A landscape with many valleys, sampled at points; each row gives a point and its height.
A ball rolls from a point to the lowest of its 2 nearest points, and stops where none of them is lower. Distance is the straight distance between rows; heights are no part of it.
Z_83: 29 -14 -22 22 -23 4 -71 32 26 63 19 -14 -8 -12 -4 9 -1 29 39 4 35 -13 8 13 -13 32 -12 -27 -18 12 -31 11 8 5 11 11 4 45 15 13 27 -3 49 -22 4 -14 39 -8 -15 -8 -11 -55 7 6 25 21 14 -35 11 -29 42 9 -27  height 40.8
Z_331: 12 -12 27 -10 26 -3 8 -11 3 0 -8 8 52 -6 -32 -33 -17 -18 25 -19 4 -2 -20 34 45 -21 -17 -19 -8 16 25 -3 8 -34 23 -2 7 -10 -11 35 21 7 12 18 20 9 4 11 20 1 34 38 3 -2 19 12 -11 14 3 -28 0 15 -36  height 46.8
Z_698: -17 21 32 -50 19 16 -15 23 3 -17 28 -11 49 66 1 -23 -49 28 5 31 -7 18 -40 42 26 -18 4 32 -36 19 -31 -3 25 -42 26 3 5 -31 57 30 -3 42 29 40 -21 20 -28 -23 17 1 22 54 -49 55 -89 -6 -43 -24 -19 -8 14 49 -11  height 57.4
Z_575: 1 -54 -3 -35 -46 -31 6 18 2 30 24 33 5 28 15 1 26 -17 -12 -13 -38 -12 -27 31 20 -16 3 12 -40 23 -23 17 6 -19 -48 7 -26 -12 -8 33 -43 51 56 41 -25 52 24 -33 -20 -5 26 -20 -36 12 -48 14 -13 -67 14 19 53 23 29  height 62.1
Z_974: 3 26 34 13 -19 -25 -42 -38 17 25 14 -24 -3 -1 -44 7 -49 25 8 15 51 14 -39 39 10 36 -13 10 -13 -26 -42 3 15 -20 22 33 -39 34 13 -11 20 -48 -2 -50 -1 36 54 33 -29 -1 -5 -38 19 25 3 -12 34 -20 -23 -46 -5 -46 -34  height 41.4
Z_199: 13 -7 2 -8 -10 7 7 -14 -7 -6 17 39 -15 69 -12 35 14 -43 -23 3 -33 -8 -19 18 22 -17 27 -36 -10 43 4 -24 -24 -12 -32 13 36 20 -17 -14 -20 56 9 3 -24 16 4 -26 15 -9 0 -5 -12 -24 -25 15 -8 -12 -2 50 7 -18 29  height 91.6
Z_846: -9 37 28 -6 6 0 34 2 -61 -23 -43 -3 -11 -33 27 -20 -66 6 -18 31 29 -1 -7 -14 -8 83 10 14 71 -51 -23 24 -33 -1 -1 -5 -42 -11 -22 -28 8 -55 -9 -18 32 8 -14 48 1 -20 7 -2 21 1 -7 -6 14 27 6 -35 -38 -11 -21  height 8.9
Z_261: 15 -28 -4 22 -44 -25 1 12 -26 18 -13 25 -19 13 9 9 16 5 -13 -23 -7 -5 -6 16 -24 20 -13 6 24 13 -9 29 18 -7 -29 -8 8 44 -18 7 -12 3 27 -3 4 13 16 3 -12 -1 -26 0 -4 0 3 23 2 -22 11 -1 41 -5 7  height 47.6
Z_689: 7 -33 -34 8 5 1 13 51 38 -12 5 5 -24 -52 6 -27 35 13 51 -9 1 -7 67 -52 3 -6 -9 -18 1 17 13 20 -20 3 -4 -2 -9 11 38 28 44 31 12 6 23 -73 -3 9 -18 -2 0 -1 6 -26 -16 25 -4 -29 -15 -6 34 49 -8  height 70.4
Z_185: 12 8 38 -41 4 0 14 -21 -21 3 43 2 33 51 -11 -38 -37 -20 -9 2 -21 20 -66 22 47 -45 1 30 -12 -6 -15 -12 23 -31 7 1 21 -15 23 16 -31 55 14 17 -34 36 -8 -16 2 11 20 55 -57 17 -60 -11 -40 -1 -13 -7 -14 21 -9  height 47.7
Z_670: 19 10 -4 25 -9 -4 -56 26 -1 12 5 -23 67 -41 -13 25 -41 10 -16 1 40 -14 2 40 -20 -5 -12 8 -15 -1 -5 30 37 -18 41 8 -40 -23 -20 0 10 -18 -1 -18 38 -42 23 -30 12 5 31 21 35 50 26 1 -46 43 11 -42 -17 22 -47  height 41.7
Z_969: -3 -14 -22 -19 -11 -17 -23 5 0 35 6 1 41 2 -8 16 -10 -4 -1 -23 -5 -20 25 68 14 -18 26 3 -41 35 11 -9 14 -22 5 13 -42 4 -17 30 -20 35 25 -29 -5 -17 -9 -37 6 11 4 -9 35 41 -6 -28 -5 19 28 -8 8 42 -36  height 55.7
Z_277: 29 8 -18 32 -26 -7 -38 19 -4 -5 -7 -20 35 -59 5 15 -43 23 -11 -6 65 0 13 1 -29 11 -29 25 19 -16 -11 41 30 -3 38 -5 -29 -2 -22 -6 27 -53 -17 -27 34 -51 22 -6 2 15 6 31 32 39 21 3 -34 25 2 -41 -18 5 -32  height 35.8
Z_574: 3 46 27 1 13 -1 -51 -44 42 7 20 -45 -14 -20 -33 -17 -25 9 31 16 44 20 -32 0 13 37 -25 -17 -48 -2 -12 -9 16 9 19 57 -16 4 27 -5 33 -57 -7 -34 4 31 44 20 -47 6 -18 -24 9 -1 4 0 55 -12 -8 -20 -21 -45 -21  height 48.0
Z_783: -38 41 23 29 60 -21 -8 -34 1 -8 -37 8 33 -16 3 49 8 -22 45 35 -5 26 65 50 13 7 32 35 38 -17 -7 -2 -44 -12 19 30 -52 -18 2 -25 -11 -33 -37 -19 23 -18 -66 27 -35 -16 -34 -16 63 18 -2 1 -8 38 -1 -23 -39 31 -2  height 84.4
Z_915: 24 -27 -6 -5 -10 -9 -27 30 29 18 8 1 11 -45 10 -67 11 8 42 -4 13 -11 -9 -40 15 -10 -35 -6 -13 1 -2 22 -13 -4 -21 6 -11 0 31 59 57 6 35 22 -4 -6 39 16 -7 -17 44 -6 -11 -13 -14 25 -11 -17 -3 -42 39 19 -28  height 56.6
Z_751: 7 -12 -33 -39 -30 26 -15 24 13 -36 -3 -26 0 -26 51 -70 36 27 3 -33 -21 11 -6 -77 -20 -20 -17 0 -12 6 18 16 35 15 -42 -11 10 -23 40 9 6 -29 17 38 -37 13 35 8 3 13 35 16 -28 22 23 -7 -12 -6 4 -34 17 -23 10  height 34.1
Z_306: -2 -14 9 33 -1 -15 7 -4 -35 -3 -38 32 -6 1 -14 77 -10 -26 10 36 -3 4 31 49 -30 25 17 2 47 -7 -2 10 -47 -1 13 -24 -10 29 -41 -17 5 5 9 -17 44 8 -35 50 7 -26 -10 -9 1 -2 -20 10 -6 10 -6 19 -4 -8 12  height 66.9
Z_264: 3 34 5 10 -2 -8 -14 -21 20 -23 -28 -11 11 26 -30 52 -52 -51 -17 16 20 6 -3 47 -27 24 10 -9 3 -25 -11 1 -40 6 16 6 -48 -4 -30 -13 -3 -53 -13 -45 17 34 -2 32 9 -26 -25 18 29 30 11 -11 0 50 -18 -15 -48 -22 -6  height 35.9
Z_924: 9 2 -18 11 -14 -23 -42 -19 -1 15 -33 -14 21 22 -24 74 -45 -39 2 18 16 8 25 60 -26 18 43 1 -4 -5 -31 -14 -52 -3 41 29 -45 17 -32 -14 -2 -31 -10 -49 8 25 6 40 -9 -18 -7 -20 39 38 4 -1 4 26 -13 -8 -18 -3 -3  height 38.1
Z_25: -12 13 7 -39 -9 19 17 -12 -25 -23 -15 19 33 41 6 -21 -18 -6 -44 -31 -16 -34 -39 30 38 -47 5 9 2 31 -2 -29 35 -13 -4 -46 9 -5 -22 -5 -55 5 -22 3 -30 23 10 -36 25 18 -4 54 1 -4 20 -48 2 26 32 13 -29 -3 -13  height 59.8
Z_374: 10 7 -38 7 -21 23 -7 -1 16 -40 -12 -35 0 -56 33 -23 24 41 5 -33 32 -6 34 -63 -31 19 -28 18 12 -5 4 19 21 12 12 -19 16 -6 13 -20 12 -48 -19 -6 12 -36 11 29 16 26 -7 6 5 11 39 0 10 1 11 -12 1 -20 23  height 34.9
Z_586: -20 4 -15 9 2 -29 -3 -20 -32 13 -56 16 24 -9 14 44 6 19 7 20 10 13 48 69 -4 -6 16 46 42 18 16 3 -14 -14 10 1 -64 0 -39 14 -37 -5 -17 -10 13 -9 -53 -11 6 4 -15 -9 41 21 -19 -50 -20 32 55 -7 -4 59 -3  height 84.0
Z_229: 4 45 53 -7 20 -8 -35 -59 47 -8 41 -56 -3 -41 -40 -33 -25 -2 46 17 6 22 -40 -19 32 -7 -14 -23 -66 -21 12 -40 12 13 25 50 -11 -35 53 26 21 -47 -11 -30 1 32 50 -4 -36 -1 10 -6 -17 10 0 -9 59 -12 -12 -23 -7 -30 -47  height 53.2
Z_770: 6 -20 -39 30 -6 1 -39 2 4 23 16 3 -44 18 -11 18 -1 30 20 18 15 -1 36 5 3 42 6 -25 13 24 -6 -11 -3 5 10 15 25 65 8 -20 23 -11 32 -22 -1 -15 13 -6 -21 8 -64 -42 10 -33 9 3 32 -36 6 4 29 -12 -8  height 29.6
Z_648: 5 7 1 7 -5 -4 -52 15 9 43 -2 -26 67 -30 -21 19 -21 -6 9 0 14 -12 -1 71 -14 -11 19 -14 -43 -2 -8 1 22 -26 39 27 -30 -23 -10 16 -3 4 9 -41 22 -17 15 -28 9 -4 31 -4 43 63 29 -16 -3 44 5 -38 -17 32 -54  height 47.8
Z_539: 9 -43 -15 -61 -29 -11 -6 34 21 16 35 14 14 39 8 14 -4 22 4 -1 -37 -18 -6 31 19 -7 29 -19 -54 55 -13 5 -11 -13 -25 10 -42 -17 -1 35 -34 57 62 21 -26 16 -12 -58 -2 -17 8 -12 -19 15 -57 -9 -27 -52 19 36 51 58 18  height 75.5
Z_3: -3 66 -19 12 23 35 9 -11 -10 -44 -38 -14 -5 -33 17 8 -60 -29 -26 26 51 -2 -5 -22 -30 58 -19 -6 10 -59 1 39 -14 34 9 -3 -36 -47 -35 -11 34 -46 -29 -19 32 -2 -11 14 3 -12 -5 23 11 26 31 7 -7 67 -6 -24 -52 2 6  height 20.1
Z_440: 26 25 13 5 -41 -4 -12 -30 1 26 29 11 -20 21 -30 2 -37 25 -35 -13 40 11 -52 13 -11 23 -12 37 18 -30 -51 -15 24 -37 -13 44 -37 35 -6 -31 -20 -16 -12 -33 -22 21 49 15 -10 8 -10 3 2 22 -23 -18 16 -11 -5 -20 -8 -67 -9  height 32.0
Z_263: -30 -8 -14 -43 -33 -4 15 -19 -34 -7 -11 30 -3 48 28 -16 10 -12 -46 -37 -30 -39 -37 42 18 -17 9 12 -14 23 -20 -4 23 -14 -26 -15 -11 -16 -20 -8 -71 29 9 12 -28 51 11 -42 13 13 -12 18 -10 3 -8 -37 6 -15 29 39 -4 6 16  height 68.8
Z_279: -1 43 -13 -11 44 37 -4 15 51 -19 -4 0 -11 10 -24 18 -15 -36 14 8 2 -1 -5 -20 -15 -1 -12 -34 -13 -19 14 -5 -27 8 18 -7 6 -35 4 -15 12 -15 -22 -18 18 -34 -28 -5 20 -8 5 34 17 5 19 21 -7 54 -14 18 -63 8 1  height 36.7
Z_876: -17 -23 6 -23 -53 -34 18 -23 -46 4 -40 22 -1 23 28 10 13 -1 -41 -33 -11 -36 -10 49 2 11 23 37 7 32 -22 11 32 -17 -39 -8 -26 -2 -62 4 -73 15 -3 12 -11 48 2 -48 1 22 -21 20 5 27 27 -45 1 -16 56 19 27 20 10  height 77.0
Z_848: -5 -13 14 -10 3 33 23 1 -14 -1 6 13 -58 52 10 31 12 -11 -58 -3 -41 0 -10 -42 -20 -20 32 -29 -1 7 -1 4 12 35 -38 -40 87 21 -5 -32 -38 14 -33 12 -28 6 -9 -37 17 5 -5 -24 1 -28 19 9 -3 20 -12 56 -36 -27 23  height 75.8
Z_978: -24 16 -10 20 37 -21 -24 -32 -25 13 -53 13 37 0 -11 58 18 3 34 48 5 41 62 76 -3 11 22 45 48 11 10 -2 -48 -4 26 10 -54 -12 -28 1 -24 -12 -23 -13 10 -11 -80 16 -13 -17 -7 -22 40 17 -26 -17 -22 25 33 -3 -21 35 3  height 80.4
Z_624: -5 31 -31 27 25 -23 12 40 41 -44 36 -54 35 -8 -6 18 -11 10 15 7 -32 5 51 -42 6 -32 6 -4 -44 14 32 -48 -5 10 62 60 -27 -26 24 -17 22 13 -29 -38 34 -66 -13 -33 -6 8 12 2 19 2 6 -7 2 -2 -19 18 -29 63 -71  height 85.6
Z_713: -6 -47 6 46 -31 -27 15 11 -37 5 -45 37 -28 6 8 44 17 -10 -21 19 -21 10 8 35 -42 34 14 6 27 5 -2 19 -15 -3 -34 -22 9 25 -30 -5 11 13 21 18 33 26 -2 52 5 -16 -11 -15 -14 -18 -5 12 4 -29 -5 12 32 -13 20  height 57.6
Z_290: -20 15 34 10 61 20 51 -9 47 -24 31 -17 -31 -27 -50 4 27 -50 51 18 16 3 60 -25 32 -6 11 -38 -10 -24 14 -23 -27 27 50 -4 31 1 1 -16 26 -20 -31 -10 30 -63 -24 23 -13 6 -2 18 16 -32 31 44 27 6 -48 17 -42 -13 4  height 53.8
Z_169: 19 -25 18 25 -63 -43 -10 -11 -35 27 23 33 -10 21 15 18 13 -2 -32 -25 21 -32 -18 37 -13 14 10 40 8 0 -54 20 27 -27 -42 32 -39 31 -28 -18 -36 17 6 -7 -17 32 45 -22 -14 3 5 -20 12 37 -29 8 -2 -66 0 0 28 -11 12  height 33.0
Z_779: 1 18 -67 20 9 -22 38 43 36 -48 36 -51 7 -33 22 -14 16 23 9 -16 -11 -6 47 -67 11 -14 -10 7 -42 6 15 -19 -8 9 40 38 -24 -12 33 -22 18 18 -32 -32 19 -82 -9 -18 21 21 20 -8 9 -4 -5 -1 7 -18 -3 13 -13 50 -42  height 81.7
Z_964: 3 -49 -12 -12 -32 -23 4 20 7 44 20 22 13 23 5 -31 13 -20 1 7 -54 12 -48 11 17 -35 -17 10 -24 -4 -1 -16 -9 -16 -31 17 3 -26 15 47 0 52 53 53 -25 49 18 -19 -5 -23 -1 -31 -56 -39 -50 8 -16 -57 1 15 77 -3 20  height 47.4
Z_554: 31 -38 8 -12 -10 -24 4 -2 5 38 44 -10 -6 32 17 -57 34 5 -2 9 -53 26 -48 -44 23 -21 -2 22 2 -7 15 -25 40 18 -43 20 29 2 48 35 -11 32 35 59 -44 35 24 -28 -32 0 -16 -29 -57 -22 -37 4 -22 -69 20 4 67 9 23  height 33.8
Z_837: 16 11 4 -20 -6 42 2 9 9 -5 18 17 -18 79 -13 29 -10 -26 -26 8 -39 -4 -24 -14 4 -31 20 -52 -16 9 7 -17 -22 16 -13 -17 46 9 -7 -28 -37 32 -9 1 -21 9 -12 -33 34 -12 -4 17 -4 -18 -15 13 -8 31 -14 50 -32 -10 22  height 83.9
Z_977: -11 -7 43 39 63 -6 47 -1 22 -30 32 -30 -9 -41 -37 -34 35 -37 50 10 -2 2 25 -16 66 -5 10 -29 -17 -2 41 -38 -27 8 52 13 40 2 12 17 64 -8 -16 9 13 -44 -9 35 -15 16 9 21 -5 -39 26 33 15 -22 -28 13 1 12 -20  height 55.6
Z_920: -42 30 14 2 43 20 27 -15 -26 9 -19 29 -18 -41 33 -42 8 -27 13 -7 32 -16 -32 -22 3 47 -14 -17 -1 -36 -2 11 -28 10 -28 15 -7 -12 -10 1 46 9 -8 11 27 -3 -31 42 -13 -5 21 -11 19 -14 -12 53 15 40 -25 -18 -11 -8 -11  height 26.6
Z_509: -7 -33 -3 -10 -2 4 30 28 -13 -1 12 22 -21 58 13 -19 15 3 -22 7 -59 -30 -16 -15 18 -23 27 -55 -8 41 34 -19 -13 8 -42 -31 54 20 7 4 -4 42 -2 31 -39 -8 8 -53 -12 -18 -28 -39 -27 -47 -21 1 -8 -34 5 49 26 -3 15  height 8.2
Z_106: 3 17 23 -25 4 15 16 -27 -6 -15 -3 -4 54 15 -31 -40 -39 -1 -23 -39 0 -8 -39 21 47 -44 -14 5 -14 9 17 -36 22 -16 26 -18 16 -12 -14 9 -20 -15 -9 16 -18 24 20 -11 28 18 15 56 -7 -4 35 -39 11 32 21 -20 -17 -18 -33  height 53.6
Z_247: -13 25 -38 -17 -26 39 11 2 -14 -27 -32 -13 -18 -9 47 -22 -7 19 -40 -28 4 -6 -34 -48 -54 4 -35 -8 3 -7 -9 20 42 24 -29 -39 27 -35 4 -22 -20 -29 -17 19 -13 7 27 -14 23 17 3 33 3 -2 41 -29 4 28 31 -6 -9 -21 19  height 53.4
Z_871: 53 16 13 5 -51 -3 -23 -8 3 1 39 3 -32 15 39 -10 27 18 -43 -24 16 25 -25 -48 -38 30 -10 33 12 -7 -52 24 66 -3 -64 33 5 18 31 -24 -31 -23 -6 2 -31 26 50 -2 -39 14 2 1 -11 27 17 18 -1 -30 -7 -5 -4 -49 42  height 5.7
Z_540: -27 10 1 -22 -1 26 30 -4 -29 -26 -44 13 -22 18 17 -8 4 0 -50 -17 -6 -9 -34 -17 -26 -33 -15 -4 31 5 6 3 28 6 -15 -59 48 -20 -18 -11 -36 -14 -16 22 -1 16 3 -27 41 13 1 36 -1 -21 39 -28 10 47 33 9 -27 -9 23  height 60.4
Z_481: -3 -26 -6 -23 1 14 20 4 -9 -10 -10 -11 -5 -31 30 -73 47 16 9 -20 -20 22 -25 -68 2 -35 -23 -9 24 0 24 16 19 0 -33 -7 37 -9 21 24 21 -2 10 51 -38 9 16 27 21 15 36 13 -28 -31 19 6 -15 -2 -12 -19 24 -33 12  height 25.0
Z_529: -16 -20 10 -11 7 -18 -3 -48 13 44 2 22 50 18 -34 -9 -7 -62 20 12 -20 10 -72 54 49 -31 -26 15 -10 -13 1 -22 -25 -40 10 35 -11 -18 -27 35 16 19 9 31 -8 63 13 25 19 -22 28 -23 -14 -28 -26 -1 9 2 -8 -1 29 -42 1  height 27.0
Z_313: 9 -25 7 -13 8 23 -4 3 14 -3 17 -20 -70 -7 -1 -10 65 19 1 5 -9 22 32 -80 -28 2 12 -16 19 15 13 5 10 30 -16 -27 73 43 23 -38 13 -17 4 5 -25 -37 8 22 -13 27 -21 -21 -10 -31 32 20 16 -4 -26 35 2 -49 49  height 4.2
Z_495: -10 7 1 22 26 21 21 -3 -6 -18 -10 2 -39 -50 -8 30 19 23 15 20 32 13 75 -25 -42 24 8 41 39 -67 22 10 -12 66 36 -62 36 -14 -2 -26 6 -22 -31 -23 28 -23 -45 32 -10 -17 -13 -5 -16 -30 19 9 26 19 -34 15 -16 -23 47  height 84.2
Z_327: -18 -18 -15 -3 28 21 40 15 -8 -16 -4 14 -37 12 9 -8 33 15 -26 -13 -31 -20 4 -26 -4 -32 9 -36 21 28 30 -15 7 22 -10 -51 59 20 5 -12 -8 17 -39 9 -13 -45 -5 -38 8 13 -16 -22 3 -29 7 -20 -1 8 4 20 -21 -1 15  height 68.4
Z_415: -2 -12 -21 -27 -22 -6 -20 -9 15 23 25 24 7 57 -27 0 -22 -14 -1 -4 -37 -19 -3 28 43 -21 41 -34 -39 48 4 -45 -33 -9 -3 33 9 23 13 7 -18 51 19 -5 -48 11 7 -47 -18 -21 -7 -26 -20 -6 -30 -28 11 -34 12 34 35 -3 -17  height 91.9
Z_697: -7 0 3 24 16 2 13 20 -42 2 -43 24 -44 -36 -4 53 -1 14 1 46 4 44 67 -15 -62 26 12 45 56 -68 10 24 -17 51 7 -41 14 -17 0 -48 -18 0 -2 -33 25 -2 -60 21 -7 -47 -2 -20 -14 -35 5 14 -16 23 -51 16 -30 5 38  height 79.4
Z_369: -29 34 18 4 52 19 47 -17 -57 9 -43 22 -25 -35 25 -9 -21 -3 -4 14 19 -6 -8 -12 -9 50 13 -14 40 -40 -15 14 -42 10 -11 -14 -20 -7 -12 -22 17 -23 -24 -1 30 3 -49 49 5 -6 0 1 25 -15 5 13 19 53 -4 -13 -46 9 -8  height 17.7
Z_181: -28 -3 -34 -52 -14 43 11 40 -5 -20 -15 -33 -12 5 67 -55 28 25 -29 -33 -42 9 -24 -71 -22 -36 -11 -23 -18 9 0 11 26 39 -41 -33 44 -25 53 -10 -20 -25 -11 54 -30 0 34 -22 22 19 32 -9 -21 4 31 -33 -15 0 5 2 -14 -6 25  height 43.4
Z_334: -14 0 -63 26 10 -10 33 38 23 -21 14 -9 -11 -40 38 -2 33 35 2 -17 -5 -9 67 -57 -3 -29 -29 2 -5 5 32 -4 4 18 15 5 -17 0 17 -3 9 16 -29 -18 20 -76 -27 -26 14 10 -19 -22 17 -25 -10 -8 0 -14 6 4 0 42 -4  height 77.2
Z_934: 13 -3 24 -32 -25 -4 -34 10 -6 15 70 -21 46 40 -5 -7 -47 18 1 18 -9 -13 -22 21 6 -16 23 46 -53 5 -52 11 35 -23 6 -5 -24 -29 54 28 4 58 36 31 -21 31 -5 -49 -19 5 39 32 -52 65 -88 -6 -57 -32 -1 5 11 60 -20  height 66.2
Z_406: -8 -11 16 16 -9 -23 -16 -23 -4 36 -39 7 27 18 -22 44 -31 -34 6 -1 10 -17 -17 69 7 24 20 -12 -8 -3 -12 -10 -47 -7 19 10 -13 18 -45 11 21 -12 11 -8 13 61 11 71 15 -13 17 -36 10 11 7 -1 28 1 -3 -19 20 -23 3  height 24.7
Z_348: 8 -23 21 -5 0 11 12 -4 3 -14 -9 -13 -28 -22 5 -40 65 28 -6 -21 -7 20 -14 -55 -21 -7 -13 0 30 11 26 12 10 5 -18 -33 57 15 8 0 21 -21 1 28 -22 -8 12 40 13 34 -3 12 -12 -31 43 8 10 -6 -13 12 6 -51 42  height 15.5
Z_593: 16 -3 -2 18 26 -14 35 8 13 -34 30 -26 6 -26 -33 -11 5 13 14 -28 11 -4 32 -10 36 -21 -7 -6 -1 19 27 -26 11 -6 49 1 23 18 10 16 20 -9 -18 -14 12 -58 -1 10 16 34 -2 16 8 -13 31 7 20 -13 -2 -8 -14 16 -41  height 48.8
Z_634: -12 69 -8 5 45 27 6 -22 10 -22 -36 -12 -6 1 -1 32 -50 -35 -22 17 20 10 -5 11 -35 26 7 -21 3 -49 -5 7 -30 12 6 1 -35 -49 -18 -26 0 -41 -28 -25 6 0 -28 7 14 -19 -25 26 26 21 21 -13 -2 91 -11 -6 -68 -9 6  height 27.4
Z_998: 35 -5 38 20 -56 -9 -1 -9 -24 16 24 28 -33 19 20 9 13 5 -48 -16 22 6 -46 -14 -34 19 -7 43 28 -21 -66 24 34 -28 -57 37 -10 40 0 -30 -30 -4 -10 -1 -9 28 54 3 -3 8 -1 -2 -7 18 -14 29 4 -48 -19 -19 11 -39 32  height 18.9
Z_590: -14 9 -5 39 21 -2 -6 -5 -27 -2 -32 34 -17 -6 -21 80 8 -7 5 52 2 31 65 35 -38 12 13 29 57 -29 27 3 -27 8 14 -30 7 -2 -30 -38 -20 6 -5 -25 30 -1 -69 5 -6 -33 -16 -6 -1 -17 -22 12 -17 21 -18 31 -17 3 21  height 73.5
Z_642: -14 -31 -27 -60 -22 -7 -6 -9 5 18 41 11 23 53 -1 0 -25 3 -12 -11 -50 -29 0 34 55 -18 43 -13 -56 61 0 -26 -16 -9 -20 15 -34 -3 4 9 -48 57 16 3 -56 15 -15 -67 -17 -4 6 -21 -13 5 -63 -37 -12 -40 18 46 40 29 1  height 84.8
Z_64: 18 4 -4 20 6 7 19 7 23 -50 12 -45 30 -54 8 -3 36 36 -3 -33 30 -19 47 -48 17 -6 -19 10 2 7 31 -8 28 15 45 -38 36 -5 4 -6 13 -36 -32 3 27 -38 -7 28 41 42 -4 -1 -6 -4 60 -15 26 -18 49 5 -1 -12 13  height 41.8
Z_135: 13 -30 -8 8 0 -16 -1 21 -2 39 8 11 13 -16 -21 -6 3 24 11 -24 -3 -18 19 42 32 -5 12 -31 -21 34 22 -5 22 -12 9 -14 2 30 -13 37 0 25 28 -18 4 -20 3 -27 -1 22 -18 -8 13 4 23 -8 0 -12 29 -11 25 42 -31  height 62.7
Z_721: 12 -20 -1 -15 -2 -6 18 0 -12 15 34 1 -27 57 19 -53 33 24 -14 -10 -54 -7 -40 -41 16 -22 0 -30 -8 19 19 -22 21 21 -39 -3 46 28 45 4 -9 33 6 36 -60 10 20 -42 -24 -4 -22 -28 -46 -26 -24 3 -4 -55 12 18 32 -11 20  height 22.8
Z_24: -15 2 -15 2 -15 -20 10 -10 -41 -3 -49 23 -6 2 20 18 2 11 -27 -3 -1 -5 5 39 -24 -7 5 34 37 18 1 7 18 -25 -9 -9 -40 1 -37 -10 -45 0 -9 -9 16 6 -24 -25 18 11 -31 24 27 13 -6 -38 -7 31 46 -2 -2 26 3  height 83.8
Z_600: 10 -40 -13 1 -12 4 -5 50 36 -12 3 -25 -6 -61 37 -68 36 27 55 -11 -3 -4 27 -79 8 -10 -3 -18 -9 10 25 3 -29 8 -22 5 -19 -14 45 54 50 6 37 42 -14 -12 18 26 -4 3 18 -5 -17 -19 -9 9 -6 -30 -12 -28 60 24 -6  height 62.9
Z_285: -34 31 32 26 85 7 18 -14 20 -21 1 23 8 -16 -25 25 26 -26 51 25 12 17 51 24 33 3 -5 3 24 -16 3 3 -20 -21 12 12 -13 -13 0 -15 15 5 -37 -11 49 -57 -66 24 -31 -16 -8 11 40 6 4 24 -4 33 -24 -7 -43 22 -13  height 88.9
Z_740: 8 23 -24 22 1 21 2 -1 -7 -44 -39 -8 2 -52 17 -6 -17 6 -1 -6 44 -12 27 -38 -25 33 -33 15 24 -31 3 34 5 19 12 -15 -8 -23 -20 -8 15 -45 -27 -9 36 -19 -8 18 18 8 5 25 11 14 31 6 0 37 5 -29 -2 2 8  height 27.9
Z_908: 10 -25 4 27 -17 5 -25 9 5 -3 5 3 -67 16 -5 26 28 32 -4 13 2 21 27 -43 -39 38 4 -7 26 7 -1 9 4 26 -15 -19 50 50 13 -32 27 -10 28 -7 5 3 6 42 -21 1 -53 -25 -2 -38 21 15 20 -28 -25 15 13 -49 44  height 16.9
Z_110: 10 -11 22 -19 5 -17 12 -24 0 29 25 10 41 18 -33 -24 -21 -27 14 9 -19 17 -75 29 46 -50 -26 14 -7 -15 4 -7 3 -44 23 24 9 -14 -2 39 10 35 30 30 -21 39 13 0 11 -13 27 22 -40 -16 -34 3 -20 3 -4 -11 21 -16 -21  height 37.2
Z_13: -11 19 12 -2 60 43 23 4 42 -3 14 4 -26 -20 -24 32 16 -34 41 20 31 16 54 -30 -30 -4 -16 -11 19 -45 11 14 -22 20 32 -11 2 -16 -4 -16 10 -1 -34 -26 46 -63 -52 20 -4 -16 3 29 14 6 14 47 -4 46 -53 23 -48 0 26  height 45.5
Z_490: -16 -5 43 31 11 -14 2 -21 -18 20 -28 24 24 14 -15 21 -13 -51 5 16 14 -6 -46 50 5 15 -18 -7 5 -14 9 5 -39 -9 8 4 2 1 -60 24 37 1 6 30 14 64 2 55 29 -18 27 -3 6 -25 0 15 6 12 -13 0 16 -48 6  height 11.7
Z_838: 28 1 -14 7 -12 2 -63 17 34 34 11 -29 0 -18 2 -27 15 37 38 -10 25 -9 -10 -35 -12 33 -32 -24 -15 17 -1 -1 10 13 -2 10 14 25 30 20 42 -17 38 4 -4 5 36 10 -21 -7 -3 -27 -9 -1 17 21 26 -35 16 -10 30 -12 -6  height 48.4

Call two points neighbours if one is among the 2 nearest of the other. Go from one point of each pair to the other, from neighbour to neighbour, staying as low as possible. Name the highest point that can't be avoided.
Z_3 and Z_313 -> Z_540
Z_3 and Z_978 -> Z_586
Z_490 and Z_3 -> Z_924

For each start below, name the point where the ball stops.
Z_574 -> Z_871
Z_697 -> Z_871
Z_247 -> Z_313
Z_285 -> Z_3
Z_915 -> Z_313
Z_290 -> Z_3
Z_24 -> Z_490
Z_934 -> Z_490
Z_229 -> Z_871
Z_642 -> Z_509

For each start below, name every point that the ball comes to, in order.
Z_415 -> Z_642 Z_539 Z_575 Z_964 Z_554 Z_721 Z_509
Z_969 -> Z_648 Z_670 Z_277 Z_740 Z_3
Z_779 -> Z_334 Z_689 Z_600 Z_915 Z_838 Z_83 Z_770 Z_908 Z_313
